Points on a hilly landscape, in no order, each with its height.
From any point a ball rolls to the lowest of the 4 points nearest to it. It stops when none of these is lower. Distance is the straight distance between rows; heights are no part of it.
J_290: [  9   1 -11  -9   0   2  -2  -1  -1  -6  -4  -3  -7   9  -1   6   4  -1
   2  -3   0]  h=6.11
J_534: [  4   8   1  -4 -10  19   6   1   1  -4  12   4  -1   7  -2 -18  -5  -4
   2  -2 -10]  h=4.24
J_494: [-13 -29   8  15  11 -10  -9  -8   3   5   0  -3   2 -10   7   6  -6  14
   7   3  -2]  h=8.31
J_262: [  4  10  -1 -11  -8  -1  10  -9   7  -9   3  -2  -1  15  -6  -3  12  -7
   4  -4  -8]  h=9.54
J_976: [-13 -12   6  13   5 -11  -5  -8   0   9  -5   1   7 -13   5   3  -4  11
   1  -1  -1]  h=5.47
J_71: [ -6  -1   1   9   3  -5  -4   1  -4  11  -6   2   6 -16   5   3  -4   5
  -2   1   3]  h=1.63
J_987: [ -2   0   8  -3   0  11  -1   2  -5   5  -6   3  -1 -17   4  -5   7   7
   1   6   3]  h=3.96
J_354: [  3  -2  -5   4  12 -17  -7   5  -3   4  -3  -5   0  10  -4  11  -6  -1
  -6  -5   7]  h=5.85
J_651: [ -3   1   1   3   2   4  -2   4  -5   8  -7   3   1 -17   5   2  -1   3
  -3   6   3]  h=6.34
J_333: [  4   6  -1  -7  -7  10  11  -5   3  -5   6   1  -1  14  -3 -10   1  -6
   4  -5 -12]  h=2.46
J_728: [  2  -1  -4   6  11 -13  -5   7  -5   6  -3  -4   2   7  -2   9  -9  -4
  -5  -4   8]  h=6.01
J_15: [ -8  -6   5   5   2   5  -2  -4  -9  10  -6   5   1 -18  10   0   3  10
   1   1  -1]  h=5.43
J_940: [  9   5 -10  -9  -1  -5  -1  -7   3  -8  -5  -3  -4  12  -2  10   9  -3
   1  -4   0]  h=3.95
J_621: [  4  21  -1  -7  -9   8  19 -13   0  -6   8   4   1  10  -4  -8   9  -9
   2  -8 -10]  h=4.89
J_989: [  5   2   1  -6  -5  14   1   6   1  -5   4   0  -2   5  -4 -12  -1  -3
   3   1  -5]  h=4.39
J_266: [  0  27   3  -7 -11  -1  15 -12   4  -9   8   2  -2   9  -9  -5  10 -12
  -2  -7  -5]  h=1.60
J_597: [ -6 -18  -1  14   8 -27  -1   8   5  -2  -5  -6   3   2   3  21  -5  -5
  -6   6  14]  h=5.11
J_160: [  4  14  -1  -9 -10   5  18 -12   3  -6   8   1   1  13  -5  -8   8  -7
   3  -8 -11]  h=6.21
J_312: [ -5   0   3   6   1   2  -2   0  -6   8  -4   4   1 -18   8   1   1   6
  -3   4   2]  h=4.98
J_148: [-10  -5   3  10   3  -5  -2  -3  -5  10  -5   3   4 -17   6   4  -2   7
   0   0  -1]  h=4.46
J_326: [-12 -27   5  15   7 -17 -10  -7   7   0  -2  -4   6 -12   7  11  -4   9
   5   4   0]  h=7.13
J_740: [  5   6  -3 -11  -6   1   7  -8   5  -9   0  -3  -3  14  -5   1  11  -5
   4  -3  -3]  h=7.74
J_520: [  1  12   1  -3 -12  25   7  -1  -1  -6  17   9  -2  -1   3 -20  -3  -3
   0  -2 -10]  h=1.11
J_757: [ -4  -3  -1  10   5 -10  -3   8  -2  10  -4  -2   5  -5  -2   6 -10   1
  -5   0   9]  h=3.39
J_563: [  4   5   0  -6  -7  16   7   0   2  -5   9   1  -1  12  -4 -14  -2  -5
   4  -2 -10]  h=3.60
J_855: [  3  11  -3  -4 -13  23  11  -1  -4  -5  13   9  -1   6   3 -19  -2  -7
   2  -5 -13]  h=3.94
J_136: [ -6  -8   2  10   8 -18  -4   8   1   6  -5  -4   5  -1  -1   9  -9  -4
  -6   0   9]  h=3.34
J_340: [  8   0  -9 -10  -2   4   1   0   1  -8  -2  -2  -6  10  -3   1   4  -3
   5  -1  -2]  h=6.05
J_706: [-11  -9   5   9   5   0  -1  -7  -7  11  -3   5   2 -16   9   2   0  12
   1   0  -4]  h=6.51
J_791: [  2   4  12  -7  -5  17   1   1  -1   3   6   4   1 -10   0 -18   6   9
  -1   6  -2]  h=3.65
J_877: [ -3   1  10  -5  -2  12  -1   5  -2   5  -3   2  -1 -15   2  -9   6   8
   2   9   2]  h=3.69
J_380: [ 4  1  0 -5 -1 11 -1  9  0 -1 -3 -1 -4 -6 -1 -5 -3 -1  0  6  2]  h=6.27
J_376: [  9   3 -11  -4   4  -6  -7  -3  -4   0  -4  -3  -3  11   0  10   3   0
  -1  -5   2]  h=5.86
J_984: [  4   3   3  -7  -5  16  -1   9   3  -2   2   0  -2  -3  -2 -11  -1  -1
   1   6  -1]  h=4.53
J_355: [  1   2  -1  -2  -1   5  -3   7  -3   4  -5   3  -1 -12   3   0  -2   1
  -2   5   5]  h=6.85
J_531: [  5  12  -1  -7  -8  13  16  -8  -1  -6   9   4   0  12  -2 -12   3  -7
   2  -9 -13]  h=3.70
J_82: [  3  11  -2 -10 -10  -3   7 -10   7 -12   1  -2  -3  13  -5   4  15  -7
   3  -4  -3]  h=5.99
J_722: [  3  18   2  -7 -11   0  15 -13   5  -8   7   2   1  13  -7  -6  12  -9
   1  -7  -8]  h=7.75
J_306: [ -3 -10  -1  10  18 -28  -7   6   1  -4  -4  -6  -3  11   1  19   0  -5
  -7   0  12]  h=6.33
J_111: [  0   2   3  -4  -2  10  -3   8  -2   3  -4   3   0 -13   1  -4   1   2
  -1   8   2]  h=5.10
J_400: [  5   6  -2 -11  -6   6   8  -8   5  -8   2  -3  -2  15  -6  -3   9  -4
   4  -3  -7]  h=7.20
J_630: [  7   4  -5 -11  -4   2   6  -7   5  -9  -1  -2  -3  13  -4   2  10  -4
   4  -4  -3]  h=6.80
J_505: [ 6  1  0 -8 -4 11  4  4  2 -5  1 -2 -3 10 -4 -8  1 -4  4  1 -3]  h=4.80
J_100: [ 7  1 -7 -6  0  8 -3  9 -3 -1 -3 -1 -5  0 -1  1 -4 -2  0  3  3]  h=6.79
J_564: [  3  11  -2  -6 -10  19  12  -5  -3  -5  12   5   1  10   0 -16  -2  -7
   4  -7 -14]  h=4.25
J_487: [-10 -14   6  14   5 -20  -5   1   6   3  -5  -2  10 -10   2   9  -5   2
  -1   4   7]  h=3.57
J_247: [  1   9   5  -4 -11  23   4   1   2  -2  16   7  -2  -2   0 -21  -3   2
  -1   1  -8]  h=3.97
J_205: [ -6 -12   3  12   9 -22  -2   8   4   3  -4  -5   4   2   0  13  -7  -5
  -5   3  12]  h=3.99
J_536: [  7   5  -9  -1  10 -15 -10  -3  -3   0  -4  -5  -3  14  -2  12   3   1
  -3  -8   4]  h=5.52
J_464: [ 6  0 -3 -7 -1  9 -1  6  0 -3 -3 -1 -6  2 -4 -2 -3 -2  3  4  2]  h=5.73
J_297: [  5   9  -7 -12  -6  -5   1  -7   5 -12  -3  -1  -5  11  -2   9  13  -3
   2  -3  -1]  h=2.18
J_85: [  1   4   9  -7  -3  14  -2   7   0   3   2   2  -1  -9  -3 -13   4   3
   2   9   1]  h=2.79
J_979: [  3   5   3  -8  -8  18   2   5   3  -3   8   1   0   3  -4 -15  -3  -2
   3   2  -5]  h=4.95
J_558: [ 5  2 -5 -2  0  6 -3  8 -4  2 -4  0 -3 -6  1  3 -4  0 -1  5  5]  h=8.24
J_452: [  5   1 -10  -1   7  -5  -5   3  -5   4  -3  -3  -4   6  -1   9  -5  -1
  -3  -4   5]  h=6.96
J_28: [-10 -23   3  17   4 -21  -8  -2  10  -2  -6  -5   9 -11   8  15  -4   5
   2   6   8]  h=5.20
J_76: [  2   8   7  -6  -7  19   1   4   1   0  11   4   0  -4  -3 -19   1   5
  -1   6  -4]  h=4.23
J_108: [ -7  -8   4  13   5 -17  -4   5   3   8  -5  -1   9  -8   0   7  -7   1
  -4   1   6]  h=2.84
J_179: [-12 -13   6  14   7  -5  -2  -7  -5   9  -3   3   2 -13   9   3  -1  14
   2  -1  -5]  h=6.56
J_220: [  4   2  -6   2  11 -18 -12  -1  -3  -1  -5  -5  -1  14  -3  13   1  -2
  -5  -8   3]  h=5.65
J_159: [ -7  -3   4   5   3   2  -2  -3  -8   9  -6   4   2 -18   8   2   0   8
  -1   2   0]  h=6.03
J_681: [ 0  1 -5  3  5 -2 -4  7 -4  7 -4  1  3 -7  1  6 -7  0 -4  0  8]  h=4.96
J_763: [ 7  1 -8 -4  4 -1 -4  5 -5  1 -5  0 -6  4  0  6 -5 -2 -2 -2  4]  h=8.23
J_47: [  5   0  -3 -10  -4   8   5  -2   3  -8   0  -2  -5  13  -4  -3   4  -4
   7  -2  -5]  h=5.33
J_583: [ -7 -17   1  13   7 -24  -2   7   6   0  -4  -4   5  -1   3  17  -7  -4
  -4   5  12]  h=4.48
J_981: [  0   4  11  -6  -4  15  -2   5  -1   3   2   2  -1 -11   1 -14   5   7
   0   8  -1]  h=3.38
J_693: [  6   2 -11   0   9  -9  -7   3  -7   1  -2  -4  -2  10  -3  10  -5  -1
  -5  -6   5]  h=6.20
J_535: [ -5  -3   7  -2   0   9  -2   2  -7   6  -6   4  -1 -17   6  -4   7   7
   0   5   1]  h=4.16
J_66: [-10 -36   5  14  12 -10  -9  -6   1   5   2  -6   0  -7   6   6  -7  16
   9   7   0]  h=8.60
J_518: [  2  10   5  -4 -12  25   5  -1  -1  -3  17   9  -4  -4   3 -23  -1   4
  -2   2  -7]  h=4.64
J_75: [  1   1  -6   4   8  -8  -4   7  -5   7  -3  -2   1   3  -4   7 -10  -1
  -6  -2   6]  h=6.22
J_212: [ 5  1 -8 -2  4  0 -4  9 -4  3 -3 -2 -4  1 -1  5 -7 -2 -3  1  6]  h=8.40
J_808: [  2   8   5  -5  -9  19   2   4   1  -1  11   2  -1   1  -3 -18  -3   1
   1   3  -5]  h=4.83
J_885: [ -8  -4   2  12   3 -12  -5   3  -1   9  -4   0   7 -11   1   5  -7   2
  -5   0   5]  h=3.28
J_298: [ -1  -7  -1   6  16 -22  -7   6  -1   1  -3  -6   0  10  -3  13  -4  -6
  -4  -2  10]  h=6.10
J_153: [ -7 -20   0  16   4 -23  -2   4   9  -1  -6  -3   6  -6   5  17  -6  -3
  -1   7  13]  h=4.73
J_543: [-11 -14   7  15   4 -15  -7  -5   4   5  -4   0   8 -13   3   6  -4   6
   1   2   1]  h=4.58
J_231: [  9   7 -12  -5   2  -9  -8  -5  -2  -2  -4  -3  -5  12   0  12   6   0
  -1  -7   3]  h=5.13
J_638: [  1  18   2 -10 -12  -3  12 -12   8 -10   4  -1   0  11  -7  -2  13  -9
   1  -5  -6]  h=8.39

Where does a ball stop that starts at each point below?
J_75 | J_108
J_212 | J_333
J_355 | J_85
J_979 | J_333
J_340 | J_333
J_220 | J_297
J_558 | J_85

Call two points neighbours if one is among the 4 nearest of the other. Go from one point of each pair to the other, from neighbour to neighbour, staying as low as possible. Name the highest point that can't be avoided.
J_108 / J_71 | J_885
J_520 / J_85 | J_76
J_108 / J_520 | J_312
J_85 / J_266 | J_621
